Each row is a point on a landscape with many valleys, with its height.
From any point a ball rolls to the lowest of the 2 points nearest to it. It stops when none of these is lower. Distance is the straight distance between rows; heights are no part of it.
<37>: [ 17 -32   4  12  -7  -4 -23   6  -8  18   1   3  10 -10   0  17   6  -7
  13  22  13  12   0 -10   8   4   1   8  -6   2  14   4   1 -16   3   5
 -12  -6  -7  -8  16  -6 -17  13 -15  10   5   4  -6   3  20 -21  -8  11]  height 69.0
<365>: [  1 -12  -9 -30  -2  -5 -22 -14 -21 -17 -20  -2 -17  -3  17   7   3 -14
   9   1   0   6   7   5   2  -7   6  14   4  -2 -22  -2   8 -21   1   0
  -5 -10  -6  21  21 -20   7   8  13   0   1  20  20  30  -8  -9 -12   5]  height 37.6
<660>: [ -8  -7   7   4   7  24  13   6  19   0 -14 -14   1  11  21  -4   4  26
 -25 -24   9  -9  13  11  10  24 -20   1   3   0  -6   1 -12   8  -3  21
   8   0 -22  -9 -22   6 -20   7 -14 -14   2 -19   6 -13   3 -14  -4 -22]  height 21.2
<273>: [-10  26  10   0   6   6   8   7  -4   4  28  -9  -5  20 -18  -6  -1   5
 -22   4 -15   5 -37  -3  26 -24  20  -1 -12  28  -6 -19   7  20   7 -13
  -6   7   5 -21  -6  -2  37  -6   5   7  -8  16   4 -23 -15   0   0  -4]  height 42.8
<181>: [ 19 -18   9   8  13  -1   2 -18 -16 -30  -4   9  22 -25   9   8   3 -12
   9   0   4 -14   6   1  -3 -26 -29 -13  -3  -9   2  -6  24   4  10 -14
  -9  -2  11  25  26  30 -19  -1 -24 -26  11  -7   2 -20   6  21 -12   1]  height 23.8
<50>: [  8   9   7   4 -13   4   9 -12 -11 -20   2   0   7   1   4 -19   0 -10
   4  -6 -10   7   7   0  -9 -13  -8 -20   5  19  -4 -28  -1   4   0  13
  21  -2  26  13  -4  18   0 -29  -8 -23   5 -29  -2 -10  21  12  29  -1]  height 53.6
<675>: [  3   8 -13   0  10 -11  22 -11 -14   9  15   3 -38  -8 -21   7  21   2
   6 -20   8   9   0  -6  10  -1   3  -3  -9 -11   7   1  -6   0   0  12
 -16   7  16 -13  -8 -17  13  10  25  14   6  16   5   4  -3  21   7   4]  height 60.7
<916>: [  5   2   9  -4  -6 -20   0   5  31  25  26   7  18 -14 -21 -10 -17  -1
  11  13 -17 -37  13   8  -7 -11  10  12  -4  -3   5   0   0   7   2  11
  15  22   0 -16  11  -7  16   3 -33   8 -22  -5 -35 -19   2  17  -3  -7]  height 49.0
<796>: [-14  -4  -5 -19  -6 -20   1 -24  -7 -22 -21  -2   8   1  37 -25   4  -9
 -13  29   8  -6 -20  10 -19  13   3  -6   9 -13  -8  15 -14 -25   9  -6
  12 -13  -7  11 -23 -28   1 -18  19  -9  19  -3  30  24 -12 -20   1   7]  height 75.0
<751>: [ -1 -23 -21   9 -23  -7  -4  16   6 -18  18   6   3   3 -11  -7  17   5
  13  20 -11 -12 -32 -12  22  -3   5 -26  -1  -3  28  11   9   5  19  32
   7   1 -12   6 -14 -11 -21  14 -26  -3   5 -18   9  -3 -19 -17 -16   1]  height 77.3
<49>: [ 13 -16  11 -10   4   0  12  -9   2 -23  -8   5  -8 -24  19  -2   8  15
   3 -33   0  -1  23   3   2   9 -13 -16  -3  -5 -17  -2   9   8 -13  23
   3  19  13  14  11  -5   5   9 -10 -23  -1 -15  -5  -3  13  17   1 -28]  height 48.7
<615>: [ 29  11   8  23  27  10  -3   6   3   2  -5  -1 -11   9  -1  -2 -14  10
  -5  -3  -7  30  14   7 -16   4 -12   7   2  12  -2 -11  -8  -2 -24 -28
 -11 -14  23  13  13  22  23 -17  19   4 -10   3   4  14  10  -4  14 -11]  height 32.9
<522>: [-27   3   7   9  -1 -12 -26  -1   2   7 -40  -6   2  -6  -3  -8  -2  -1
  -9  -7   0   8  -4 -27  28  -1   4  36  -5  -1   1  27  -3   4  18   3
  -2  -5 -40  -2 -15  15  -9  -4  -2  16 -17  10  11   2   7  -6 -12  34]  height 52.7
<440>: [ -6  -3  12 -12   3 -22  -5 -10 -16 -33 -12   8  18  11  25  -3  14  -2
   0  26  -4   3 -12   3  -9  10  12 -17  13  -9   1  15  -8 -30   3  -1
   0  -5  -5  15 -16 -16   6 -15  15   5  11   0  27  23 -11 -23  -6   3]  height 77.2
<400>: [ -6  -2  10   1  26  19  -4  -3  11  -4 -19  -8  -5  26  18   2   6  23
 -25 -20   6   3  19 -13  10  29 -13  -9  19 -12   5  13 -19  -1  -8   8
   1 -11 -17  -1  -2  19  -3   7   9  -4   9  -4  10  14   6 -21 -12 -13]  height 5.5
<632>: [  2   0  -9  18   5  11  -9   0  -6 -20  -4   5  -7  24 -22  15  12   8
  -9   8 -18  28  -3   0 -10  -5   4 -10  11  15  15   2  -6 -11  -5   3
  -2 -14  -4  11  -3  23   7  -9  15  10   3  13  13  15   2  -8   6  18]  height 15.2
<490>: [  0  20   5  19   9   1 -15  -8   5  27  -3 -15   9   2  10 -26 -26   1
  -3 -16  -7  13   2   2   5   9 -10  30   6  28  -1 -19   0  16   2 -10
   5 -14   8  -3  -5   8  28 -15  -2  17 -29  -1 -18  14  20   7  16  -6]  height 42.0
<268>: [  5 -10 -10   8   4  11  -5  -1   1  28  -5  -7 -10 -29   9   6 -26   5
  -1  -6   3 -20   8  15  -2   7  -4  38  -5  11 -33   0  13  14   5 -11
  14  -5 -17 -18  15  -3   8  16   5   2 -17  10 -26   5  17   9 -14  -7]  height 42.9
<461>: [ 11  21   6  -1  20   1  25  -7 -15   3   5  -4 -29  23 -16  10  22   4
   0 -20   5  12   3  -4  -1   5  -2  -6  -3 -26   4  -2  -8   6   3  11
 -26  -1  27  -8 -12 -15   9  -4  30   6   8  16  14   8  -4  18  22   4]  height 63.0
<392>: [ 14  -4  -6  -1 -28   5   4   3 -15 -21  17   0  -1  -2  -9  27   8   5
  14  -8  -7   4   6 -13 -13  -7  24  -1  13  14  -7 -33  15  22 -27 -18
  -5  -3  16  12  12  14   1 -18  10   4   1   0  -8 -17  -8  16  20  10]  height 36.0
<255>: [ 25  -3   9   1  31  19   4  -5  -2   2 -14 -12 -14  10  14 -11 -10  -1
  -2 -20   6  29  19   0  -9  15 -15   3  11  -6 -19 -15   0   4 -12 -10
  -6  -5  28   7  14  -4  13  -7  10  -8  -1   0   0  24  20  -5  17 -15]  height 38.3
<136>: [ 34 -19   4  -3  -1   4  15   3 -15 -26   4   0  12 -12  10   9   0   2
   1  -7 -11 -20  -2  18  -2 -33 -13  -7   0 -22  -4 -16  26   3  -1  -1
  -6   0   6  38  31   4 -16   3 -33 -34  11 -16 -14 -23   6  12  -8 -11]  height 11.7
<607>: [  8  14  13 -15  28  -2  13 -10 -15 -16 -17  26   9  16  21 -22 -15 -32
   2   2 -12  24   9   4 -25 -13 -20 -12  12 -15 -10  -4 -17 -17   1  -9
  -3  12  37  24   6  -4   2  -9  -1 -28  12 -18  20  18   2   4  17 -23]  height 61.2
<222>: [ -1 -13   1  31  21  18  -1  -4 -17   1  -2 -10 -19  -7  -7  18   3  14
 -15 -19   2  -9  14  -7   3  16 -14   8   6  14   1   7   9  17  -2   0
  -5 -23 -10   2   6  24  -4  15   8  11 -29  13 -13   5  17  16 -10  12]  height 49.7
<58>: [-32  18 -21  -7 -22 -31  12 -18  18  15 -12  16 -16 -15 -14 -22   5   6
   4   2  14 -10   0  -9   4  -9  -5 -12  -7  -8  17  13 -13  -7   7  24
   6  18  -7 -18 -12 -10  -1   0   8   1  37  -5  20 -16 -31  -9 -11 -11]  height 63.4
<411>: [ 13  -8   9   5  18   4  -2 -10  13 -20  -5  -7  26 -34   6   8  -7  -8
  14  -8  12 -21  13  -1  -3  -8 -22 -15 -17  -8  -1  -2  17  17   1 -14
  -6  -2  -1  10  29  27   7   5 -25 -16   1   5 -11 -21  13  17 -16  -3]  height 32.2
<265>: [  9   2   3  -6   5  12 -32 -25 -19 -13 -29  11  11  -1 -14  -6 -16 -11
   7   3 -18  27   8 -15  11  -6   1  -6  -1  33  -6  -1  18   2   0  -5
   4 -12  -4  19  16  38   0  -9  -2  -8 -15  20  16  18   8 -19  -8  -6]  height 33.4
<497>: [-17   0 -19  -5   9  24  17   4 -30 -19 -15   0 -24  -5   5  -8  -3   2
  -4  -9   2  11   2   8 -18 -12  -3   2  11 -10  -7   4 -12 -14  16  -1
  12  -2 -19  11 -12  -9 -10  19  28   1  -2  10  14  14   6  -2  19  13]  height 25.7
<872>: [-27   4 -14   6 -16 -25   4   0  15   6 -17  14  -6 -23 -12 -15  -3  13
  -5  -3   7  -6   6   3   8   0  -8   0  -9  -2  15  24 -15  -2  14  32
  14  12 -23  -7 -17   0  -3   4  -1   9   3  -3   3 -14 -11  -8 -13   8]  height 60.4
<966>: [-10   6  -7  10   2 -24 -17  -2   0  20  32   4   8 -15   0  17 -12 -17
  16 -15   6   9 -24 -26  12  -6   5  -1  19 -15  28  -7  10 -16  -9 -18
 -11   7  14  -5  21  12 -24   3 -11   5   8   1 -23 -12  -3  16   8   0]  height 74.3
<838>: [ 23   9  -2 -10  -3   8  38  12   7  20  14   2   5  13  -7 -17  -3 -13
   0  21  -7 -30 -14  38  -9 -24   7 -15  -9   8 -20 -14  10   3   5   4
  21  17  29  15  -4 -15  -5   1 -17 -26  -4  -1 -21 -12  -1  25   0  -8]  height 56.4
<507>: [-23  15  -3 -30 -23  -6 -16  -1   4   6 -28 -20   5   4  16  -1 -16  -5
  -3   5  19  16   4   5   2  21  18   7   4   2  -2   5  -3  -3 -17 -23
   2  -5 -13  -9  -4 -10  22  -6  21   0   6   0   7  21 -16  -9  -6   3]  height 21.8
<892>: [-13   7  -2  -9 -30 -11 -17  27  17   7   2  12  19 -20  -5   1  -5   4
   1   8   7 -32   6   3   3  -4   8   4  -4 -12  -7  11   5  -1  -2  -6
  17   7 -32  -4  15   9   1   8  -2 -12  18  -4   4 -16 -16 -17 -17   1]  height 67.3
<907>: [  8 -30  -3   8  -6   5 -27  -9  -3   9  -5 -21  15  11  13  17   4   1
   5  33  14  24  -6  -2   0  20   5  14   0  -5  13   0  -7 -22  -7   1
  -9 -19 -11 -19   3 -20   1  -5   7  21   9  -1   6  21  17 -20  -6  11]  height 65.8
<771>: [ 26   5  15  31  13  -2   6  12  -1   6   5  -1   3  18 -10  -4 -11   8
 -13  19 -11  26   9  29 -19  11  -9   3 -12  27   6  -7  -6   0  -5 -20
 -17  -9  35   0   2   1  11 -18   3  16 -24   4  -8   8   4  -9  18   0]  height 26.8
<266>: [  0  15   0   6  14  -4  17  -1   7  -3   7 -12 -16  32  -4  -3  12   2
 -10 -21   8   1   8   7  -5  20 -11 -14   5 -27  13   0 -16   6  -4  10
  -3 -11  23  -5 -20  -4   4 -10  15  -9  14 -14  10  11  -8   0  14  -2]  height 66.0
<451>: [-16  10 -13 -10 -13 -24   6  -9   3   4  17  20 -28 -14 -15  -4  15  -7
   4 -11   8 -20  -6 -14   5 -15  -3  -8  -7 -29  13   9  -5 -13  11  13
 -10   1 -11  -9  -1 -14  -2   8  15  -1  47   5  23  -7 -22  -8 -12  -9]  height 66.4
<930>: [  8  -4  12 -18  24  23   9 -19  -2  -5 -18 -18 -20  -3  21 -13 -11  -3
   0 -41   1  12  24   0   7   5  -7  -4   4   0 -36 -20   9  10  -8   7
   5  14  18  12  22   4   7   7  -2 -27   1   3  -2   8  17   2   9 -20]  height 43.7
<465>: [  1  -7  -1   3  -8  10  14   2  13  27 -12  -1   5  -9  11  -7  -3  19
 -12  -1  14 -19  21  16   2  21 -16   5   3   2  -8  -6 -10   5   0  23
  18   7  -9 -19 -26  -6 -12   4 -18 -10  -6 -20  -5 -10   4   2   0 -13]  height 30.7
<240>: [-13   3  -8  18  -1  17   6  12  -9 -11  10  -1 -13  23 -14  16   0  12
 -21  -2  -7  14  -8  27 -11  -2   3  -4  -2  18   3  -7  -5   3   3   7
   1 -11 -15   4 -19   2   8  -5  14  18 -10   6   3   2   1   1   2  27]  height 3.9
<309>: [-18   3  -3  -1   6 -17 -12 -17  -7  -1  11   8 -22   0  -5  -1  15 -15
  10 -26   6 -18   1 -32   9   1  10  -5  19 -24  22   3  -4 -11   3   8
 -16 -10   7   3  -3   2  -9   2  24  -4  23   3  19  14 -16  -1  -7  -4]  height 69.2
<634>: [ 33  -1   0  -5  -4  10  32  13 -10  23  12   0  12  15 -18 -16   3 -20
  -1  26  -6 -14 -27  27   8 -14  24 -24 -14   2  -9 -15  21  22  -5   7
  14  15  31   1 -14 -23   1 -10  -1 -20  -2  -9  -5 -14 -14  20  -2  -7]  height 59.8
<337>: [  4  -5 -11 -14  17  14  -9  -5 -31 -15 -21  -1 -25  -5   5   0  -7  -7
   5  -5  -6  17  12   4  -1 -13  -8   8   7   3 -25  -2   3 -17   9  -6
   7 -11  -4  20  21   0  -4  16  20  -5  -8  22  13  26  13 -10   5   2]  height 33.3
<533>: [ -7  -6  -8   7  -6  -1 -25 -10  -1 -15  10   0  -7   8 -11  17  -1  -5
  14  11 -10  35  -9 -24 -10   6  19  -5  13  15  20 -12   1  -5 -15  -9
 -12 -11   4   0  -1  16  12 -20   6  15   1   0   9  24  -9  -9  23  10]  height 23.5
<536>: [-12  11  20  18  12   0  -8  -5  13  18  -2 -17   4   8  10 -19  -2  -2
  -7 -21  -8  -5   8  -3   3   4 -15  19   4  14   7  -9 -14   7   0  20
   3  -4  18 -18 -16  15  13 -13 -12  -2 -22 -19 -21  -6  23  13  18  -7]  height 46.2
<460>: [-19  22  24  -7 -13  -5  -8  12  20  30 -22  -1  26   1   7 -28 -13 -10
  -7   3   4 -15  -1  -7   2 -11   3  36   2   2 -19  11  -8  -3   9 -10
  15   7 -20  -7 -13   6   3 -11  -7   1  -1  -1 -11 -15  27 -11   6   5]  height 60.6
<185>: [ 27 -13   6   1   8  33  20   6  -5  19   6 -11   1 -13  13  -1 -11  -1
   1   4   4 -14  15  12 -24  -8  -4  -2   3   3 -27 -29   4  -1  -2 -12
  11   4   9  -2   6 -12 -11  10 -13 -19  -1  -7 -25 -10  30   3  17 -14]  height 33.1
<415>: [ 11 -27   0 -22 -10  10   6  -5   7   0  -8   1  15 -10  28  11   7  28
  11   7  21   6   9  22  -1  36  14  -9 -12 -11 -17  12   9  -3  -5   0
  -3  16  -8  -1   5 -27  -9   9   3   6  19  -3   5   3   4 -16 -27 -17]  height 57.5
<509>: [-14  13 -17 -28 -19  -1   7  26   6  -5  22   3  -9  17  -8  17   5  -6
   0   5  11  -4 -25   8   8   0  21  -4  -1 -20  -7   1   2  -1 -15 -17
   1  10   3 -11  -5 -18   1   7  18   1  22   4  18 -16 -36  -7  -5  -2]  height 21.3
<249>: [  0 -21 -13   9 -15 -22   1  -6  -1 -26  19  13  -8  -3   5  -1  30  12
  13  25 -14  -9 -16  -3   8  -5   4 -30   1 -10  24  12  -3 -18  22  33
  -2   4  -2  11 -20 -19 -15  10 -17   7  11  -3  12  11 -14 -15 -11   2]  height 79.7
<695>: [-35  37   7  -1  -6 -17 -10  -7  16  26  -9  -7   0  16  -5  -7 -15  -1
  -7 -18  -2  24 -26 -11   3   4  23  13  -5   7  22   9 -14  -1   4 -10
  -1  -1 -30 -21 -24   5  19 -14  27  24  -6   1   4  16 -18   1   6  12]  height 43.0
<620>: [  8 -12   4  -8   2 -26   9   4  -6 -30  12  24  -1   3  12   7  26   0
  11  12  -7 -10   1   1  11  -6  -5 -21   3 -25  21  20  -9 -35   8  24
  -8  10   6  19  -4 -28 -16  13  -9  -4  12  -6  12  12 -17  -7 -21 -14]  height 82.0
<508>: [-16   6 -15  -7  -6  14  15  15 -10 -12 -12   1 -24   6   0   8   5  11
 -16   1   6   6  -4  31 -17  -1   1   3  -4  -5 -15   6  -6 -13   5  -1
   4  -3 -20   8 -15 -10   3   6  33   7   3  13   9  10   3   8   8  22]  height 16.8
<446>: [ -4  -6   9   2  17  16  -9  -6  -4 -13 -13   3   8   3   7   7  18   7
  -7  -9  -4 -16  20 -23  17  20 -20 -22   6   1   2  19   6   1  -1  11
  -6 -10  -4   6  13  33 -15  14  -9 -15   2  -5   9   1   6  -1  -9 -15]  height 19.6
<551>: [  3 -14 -10  35  14   2   8  -1  -4  -4  10  -7 -16  -3 -20  14  17   4
  -3  -5   1 -18  12 -18   1   5 -29 -10  -6   6  19  19   7  22   8   4
  -6 -23  -4  -2   2  26 -11  16  -3   5 -17   4 -11  -9   0  26 -11  22]  height 52.8
<668>: [ -2  15   7 -16  16  13  27   3 -18 -14 -15  -1  -4  13  15 -21   0 -27
   1  -4  -1  18   6   8 -26  -4 -16 -16   2 -14  -2  11 -22 -13  11   1
   2  20  35   4   0 -20 -14   9   4 -28   4 -12  11  18   4   8  34 -12]  height 65.3
<146>: [-13  16 -22 -17 -11 -11   9 -13   6   5  -9   6  -7  13   7 -22  -5 -25
  -4  22  20  -3 -19  10 -27   3   0  -5   9 -19  -2  11 -16  -6  12 -14
   8  -9   6  -5 -14 -18   1 -11  23 -10  31  -5  17  25   1  -9  13  12]  height 72.0
<56>: [  7  -3 -18  -3   4 -13  15   1  -2  -3  36   8 -28 -15 -27  13  11   1
  10  -8   1   8  -5 -16   4  -5   3 -12 -13  -2  17  -1  -5   1  -1  11
  -5  10  17 -16   7 -12  -1   7   3  20  -1   2 -12  -7  -5  12   3   6]  height 58.2
<100>: [ 22  11  -7   2 -27   1  17  11  -6   7  24   4   5   0 -14  16   3  -5
  11   7  -9  10   0  12 -18 -20  26   0   2  18 -17 -25  18  12 -20 -15
  -7  12  32   3   4  -8  12 -16   5   2   3   8 -13 -13  -6  23  19  12]  height 33.7
<151>: [-13  10  10  -6 -18  -7  -9  21  13  14  -5   8  27 -19   3 -14  -8 -10
   2   6   5 -25   0   2   6 -15  -3   6  -7  -2 -15   7   3  -5   9   2
  14   5 -20   1   5  17  -5   4 -16 -17  10  -1  -9 -23  16 -11  -3   5]  height 64.3
<53>: [-24  21   2 -29 -18 -10  -3  21   8  -7   1  -3  -8  20   5  17  -2  -1
   0  -5  18   7  -5   5  -8  11  24  -2   5 -19  -2   4  -8 -12 -18 -28
  -8   0  -7  -9  -4  -7   4   1  29   4  21   4  13   2 -33 -11  -2  -2]  height 7.1
<958>: [  3 -12  14  -8   9 -12   1   5 -18 -32   4  22  10   8  18  16  23  -3
   9   9  -8 -14  -9  -2  -1  -7   1  -9  24 -14  -2  11   1 -33   1   6
 -14  -7  -9  30  -5 -26 -15   1   3  -7  16  -3  27  15  -6 -19 -18  -7]  height 79.8
<344>: [-14  -7 -11   4 -26   8 -12  21   8 -18  -7   7  22 -10  -6   7   3  27
  -9   5   2 -25   0  -1  14  13  -6   1 -10  -5   0  20   5  14   0   1
  13  -8 -51  -2  -3  13 -13  10 -14   4   0   0  15 -14 -14 -15 -22   5]  height 70.8
<567>: [ 12 -11  -5 -21 -11  -5  11   7   1 -20  -7  18  -8 -21  15   5  10  18
   6 -14  12  -2  25   4   0  21   1  -9   4 -10  -9   5   4   8 -11   5
   1  15   3   9   1 -19  10  12   3  -1   3  -2   6   3  -4  -1  -2 -15]  height 52.6
<418>: [  9   2  -1  10   3  19   6   4   2  29   3  -8  -4 -16  12  -2 -19   4
  -2   1   2 -19  11  21 -18  -4   5  20   6  18 -34 -17   8   3   2 -23
   7  -1   5  -6   5  -3  10   5   6  -6 -13   9 -33   5  25  14   4 -10]  height 38.8
<768>: [-21  40  13   9   7  -6  -4   4   3  20  22  -4   1  19  -9  -2  -4   4
 -14 -12 -13  14 -26  -3   3  -5  16   6 -14  27   7  -9  -5   2   9 -18
 -14   5  -7 -21 -11   3  26 -10  20  27  -1  15  -6  -1 -13   8  11  -3]  height 36.8
<637>: [ 10  24   1  10  -8  -5   8   8   4  34  38  -2   9   4 -12   9  -5 -12
   6  15  -6   9 -20  12  -4 -17  21  -2  -3  18   2 -17   9  -4  -6 -21
 -19  16  32 -15   1 -14   5 -10  -5  11   0  12 -27 -14  -8  11  13   1]  height 27.2
<11>: [ 10  -1   4   5  26  23 -15 -34 -15  -1 -31   3  17   3  -9   3   2  -6
   4   4 -19   6  20 -28  11  17 -19 -18   7  20  -6   7  15  13  -7  -1
  -3 -10   4  13  18  46  -8   7  -3 -11  -8  12   4  -3  10   1 -17 -12]  height 27.6
<75>: [ -2  16  10   6   1  -1 -26   0   0  23 -12 -19  19   3   4 -10 -20   0
   1 -10  -3  34   1  -6  18  15   9  24  -1  31  -1  -9   1   2 -14 -18
  -6  -2   3  -5  11  -5  25  -5   2  27 -29   6 -11  20   2  -5   7  -5]  height 38.0
<647>: [  8  -6  17  16  25  -4  -4   4  27 -13   0 -13  25 -17  -5  10  -1  -8
  13  -4   0 -29  11 -10   2  -8 -22   3 -19   1  15  15   4  15   4 -16
 -12  -4   1   0  23  25  13  13 -29   5 -23  13 -26 -26   8  17 -13   3]  height 38.6
<720>: [ 25   3   9  11   9   7  18  -9 -10 -23   7  11  -2  16   1 -12  -1 -14
   6   6 -19  27   9   1 -18 -27 -22  -7  10   2   4 -18 -15 -12  -3  -3
   5   0  34  25   8  11 -10 -23  -4 -24  12 -24   6  -2   7   6  33 -12]  height 57.0
<439>: [  8 -23 -10  13  16  18  -6  -8 -10  12  -7 -14 -18 -22   2  14 -14  14
  -5 -22  11  -6  12   5   6  20 -13  22 -12  11 -18   3  10  18   2  -3
   3 -15 -16  -8  10   0  -4  22   2  11 -21  11 -13   6  23   1 -20  -1]  height 46.5
<228>: [-11  -2  -7  -3 -10   4 -17  -3  -5 -23  19  -4  -9   1 -11  24   1  -2
  14  -2  -8   4  -7 -36  -4   4  13  -7  11  16  11 -11  20  16 -19 -26
 -15 -15   2   5  17  37 -14 -13   6   7  -2   3  -2 -10 -15  10  21  14]  height 30.8
<523>: [ 24 -20  -6  -5   3  12  25  15 -14   6  18   1  -3   9 -25  -7  13 -12
  -1  18   6   7 -38   2  19  -7  24 -28 -14  -4  14 -12  12  19 -10   6
   2  13  24  -8 -15 -25  -4   0   6  -4  -3 -11  -2 -22 -19   8  -6 -12]  height 63.1
<737>: [ 36 -18   9  -1   2  29  20  14 -12  -7  11 -12   1   5  12   2   2   1
   2   2  -3  -4   0  20  -9 -22 -11  -9   1  -9 -12 -35  12  -2  -4  -5
   6   1   9  20  11 -12 -25   4 -25 -30   6 -14 -20 -17  14  -1  10 -17]  height 24.6
<436>: [ -9   5   7  10   0  11  -3 -13   3  -4  -1 -22   3  -6  12 -11  -1  -4
  -2 -25  -2 -18  15  -8   0   0 -15  -7   2   4  -3 -22  -7  10  -5  15
  13 -11  12  -7  -2  21  -7 -14  -9 -30  -3 -25  -6 -13  22  11  21  -7]  height 50.2
<573>: [ -1 -17   1   6  -3 -11 -27   7  -7   4  20   9   9 -20   2  23  -2  -7
  15   6  15   5  -2 -21  13   1   1   4   8  -6  24   5   8 -15 -10 -10
 -14   3   2  -4  28   6 -14  14 -15   6   7  -1  -8  -2   2 -10 -10   8]  height 71.6
<970>: [ -5 -29   0 -12 -11  11 -12 -16   5  10 -12 -20  28   6  27   7   5  27
   8  18  22  11   4   3   6  34  11  10  -6 -16   0  11  -6 -11  -2  10
   0  -7 -19 -15  -6 -24 -14  -2   8  15  13  -2  18   3   3 -22 -26  -6]  height 61.9
<199>: [-14 -18 -16  14 -29   5 -18  22  10  -8   2   2  13   5 -12  11  11  12
  -4  18  -2 -13 -18 -10  17   0   5   1   0  -5  15  15   2   8  13  15
   5  -7 -38  -7 -14   4 -20   8 -19   9  -1  -3  11 -10  -9 -22 -12  25]  height 73.8
<202>: [-25  15  26   3   3   2 -23   5   7  11 -24  -1  20   1   5 -10  -8   4
 -19 -19  -1  -8   3 -13  10   5   2  41  -4   6  -5  14  -1  10   5  -9
   3  -3 -35  -2 -13  26   4  -9  -3  17 -17   4  -4 -10  15  -9  -4  12]  height 56.6
<883>: [ -6  12 -23   2   1  -3  16   2   4   0  18   1 -14  28  -5 -15   3  -8
  -6   6   9   5 -16  10 -15   3 -13 -11  -4 -26   7  -3 -16   3  12   1
   9 -21   4  -5 -25  -8   6 -15  11  -2  28 -14  19  13   1 -10  20   9]  height 69.1
<376>: [  2   0 -21 -41  -3 -13  17  19  14 -13  35  20 -10  -1 -10   8   0  -2
   2  -4   6  -2 -22   2  12 -14   4  -5  -1 -31  -2  -2   3   7 -16  -4
   3  17  11  -6  11 -26  -6   9   1  -2  14  -2  10 -25 -32   0  -7 -12]  height 32.1
<753>: [ -9  -7 -13 -43 -27  -7 -16 -17  -5  -4 -27 -21  -5   0  29  10  -6 -16
   0  11  17  -3   0  10 -11  14  18  17   6  -7 -21   0   5 -12 -13 -17
  -8  -7 -10   6   1 -32  18   0  15  -1   9  10  20  30 -24  -2 -20   0]  height 30.6
<556>: [ 15 -18   5  -6   1  -4  15   2  18  34  -8  14   0 -11   1 -14 -10  10
 -10  22   2 -31  18  25 -12   8 -11  18  -2   9 -11   3 -14   8   6  22
  31  16 -26 -18 -18 -13 -18  11 -30   0 -14 -15 -16  -6   0  14  -7 -12]  height 37.0
<841>: [-41  17   7  12  -1  -9 -20  -4  12   5 -16  -3  -6   8 -12   9  -3   5
  -7  -7 -10  25 -18 -28  17  -4  24  17   4   3  21  23 -15  -4  14  10
  -8   4 -35 -12 -15  16   1  -3  10  31 -15  13   7   6  -9  -3  -5  32]  height 48.1
<369>: [ 10  11  16  22  -1  -7  -1  17   5  24  22  -4  14  25  -7  -7  -1   3
  -5  20  -8   7  -2  25  -8  -2  10   9 -10  26   6 -12   3   4   6  -9
 -20   7  34 -12  -9  -5  12  -7  -9  19 -23  10 -30 -12  -2   2   9   1]  height 18.6
<40>: [ -5   7  11 -13   2  12 -34  -7  -5   0 -27  -3  17   7  -8   2 -20   4
   4   5 -10  37   7 -14  13   2  15   8  -7  30   1  -2   3  -8 -22  -8
  -3   0  -9   4  21  23  16  -5   6  18 -20  13  15  24   2 -22  -4   1]  height 32.3
<283>: [-29  -1   1  19 -20 -25  -9 -11  21  11 -31  12  -2 -19  -8 -15   1   5
  -7  -5  -1   3   0 -22  20  -4  -2  28  -5 -11   8  30  -3  10  26  27
   5  17 -28  -5 -29  -4  -9  -2 -25  14 -21  -9   9 -15   0  -3 -12  30]  height 56.9
<68>: [  8 -15 -13  20   5 -10   6   1  -7  -8  25   4 -20 -10 -34  16  15   9
   5   1 -10   1  -1 -16   0  -5  -5 -17 -11  11  24  13   0   9   7  17
  -2   1   7  -3   9  13  -8  11  -8  16 -14   4 -15  -5   1  10  -5  15]  height 55.6
<445>: [ 12   5   3  -5  -3 -10  16   3  25  34  21  10   8  -3 -10 -15 -12 -14
  10  26 -13 -41   3  28 -14 -29   7   0  -8  12  -6  -8  -5  -6  10  15
  13  18  11   0   6  -2   8   2 -31 -13 -10   1 -32 -15  12  29  -1  -4]  height 52.3
<359>: [  3  -3   0  14   5 -18 -12   9  27  -6  27   0  19 -19 -28   8  -8  -4
  13   5 -14 -28  -6 -16  -5  -4  -4  15 -11  -5  11   8   3  21  10 -13
   4   8  -8 -24  11   4   1   4 -24  21 -30   6 -40 -22  -3  15  -7   6]  height 44.7

Two balls start at each pair of points below. Name the first point that both come to, or write -.
<607> / <266> | -
<930> / <668> | -
<58> / <249> | <522>
<68> / <573> | -
<634> / <56> | <136>
<620> / <451> | <522>

Call two points neighbours if one is among the 2 nearest of the other. Go from one point of each pair to the other, from neighbour to neighbour, staying as low as possible. Name the highest point that can't be avoided.
<768> / <240> | <273>
<136> / <369> | <56>
<53> / <240> | <365>
<369> / <240> | <392>
<40> / <400> | <265>

For each start below, name the point where the ball stops.
<892> | <768>
<37> | <369>
<796> | <136>
<309> | <136>
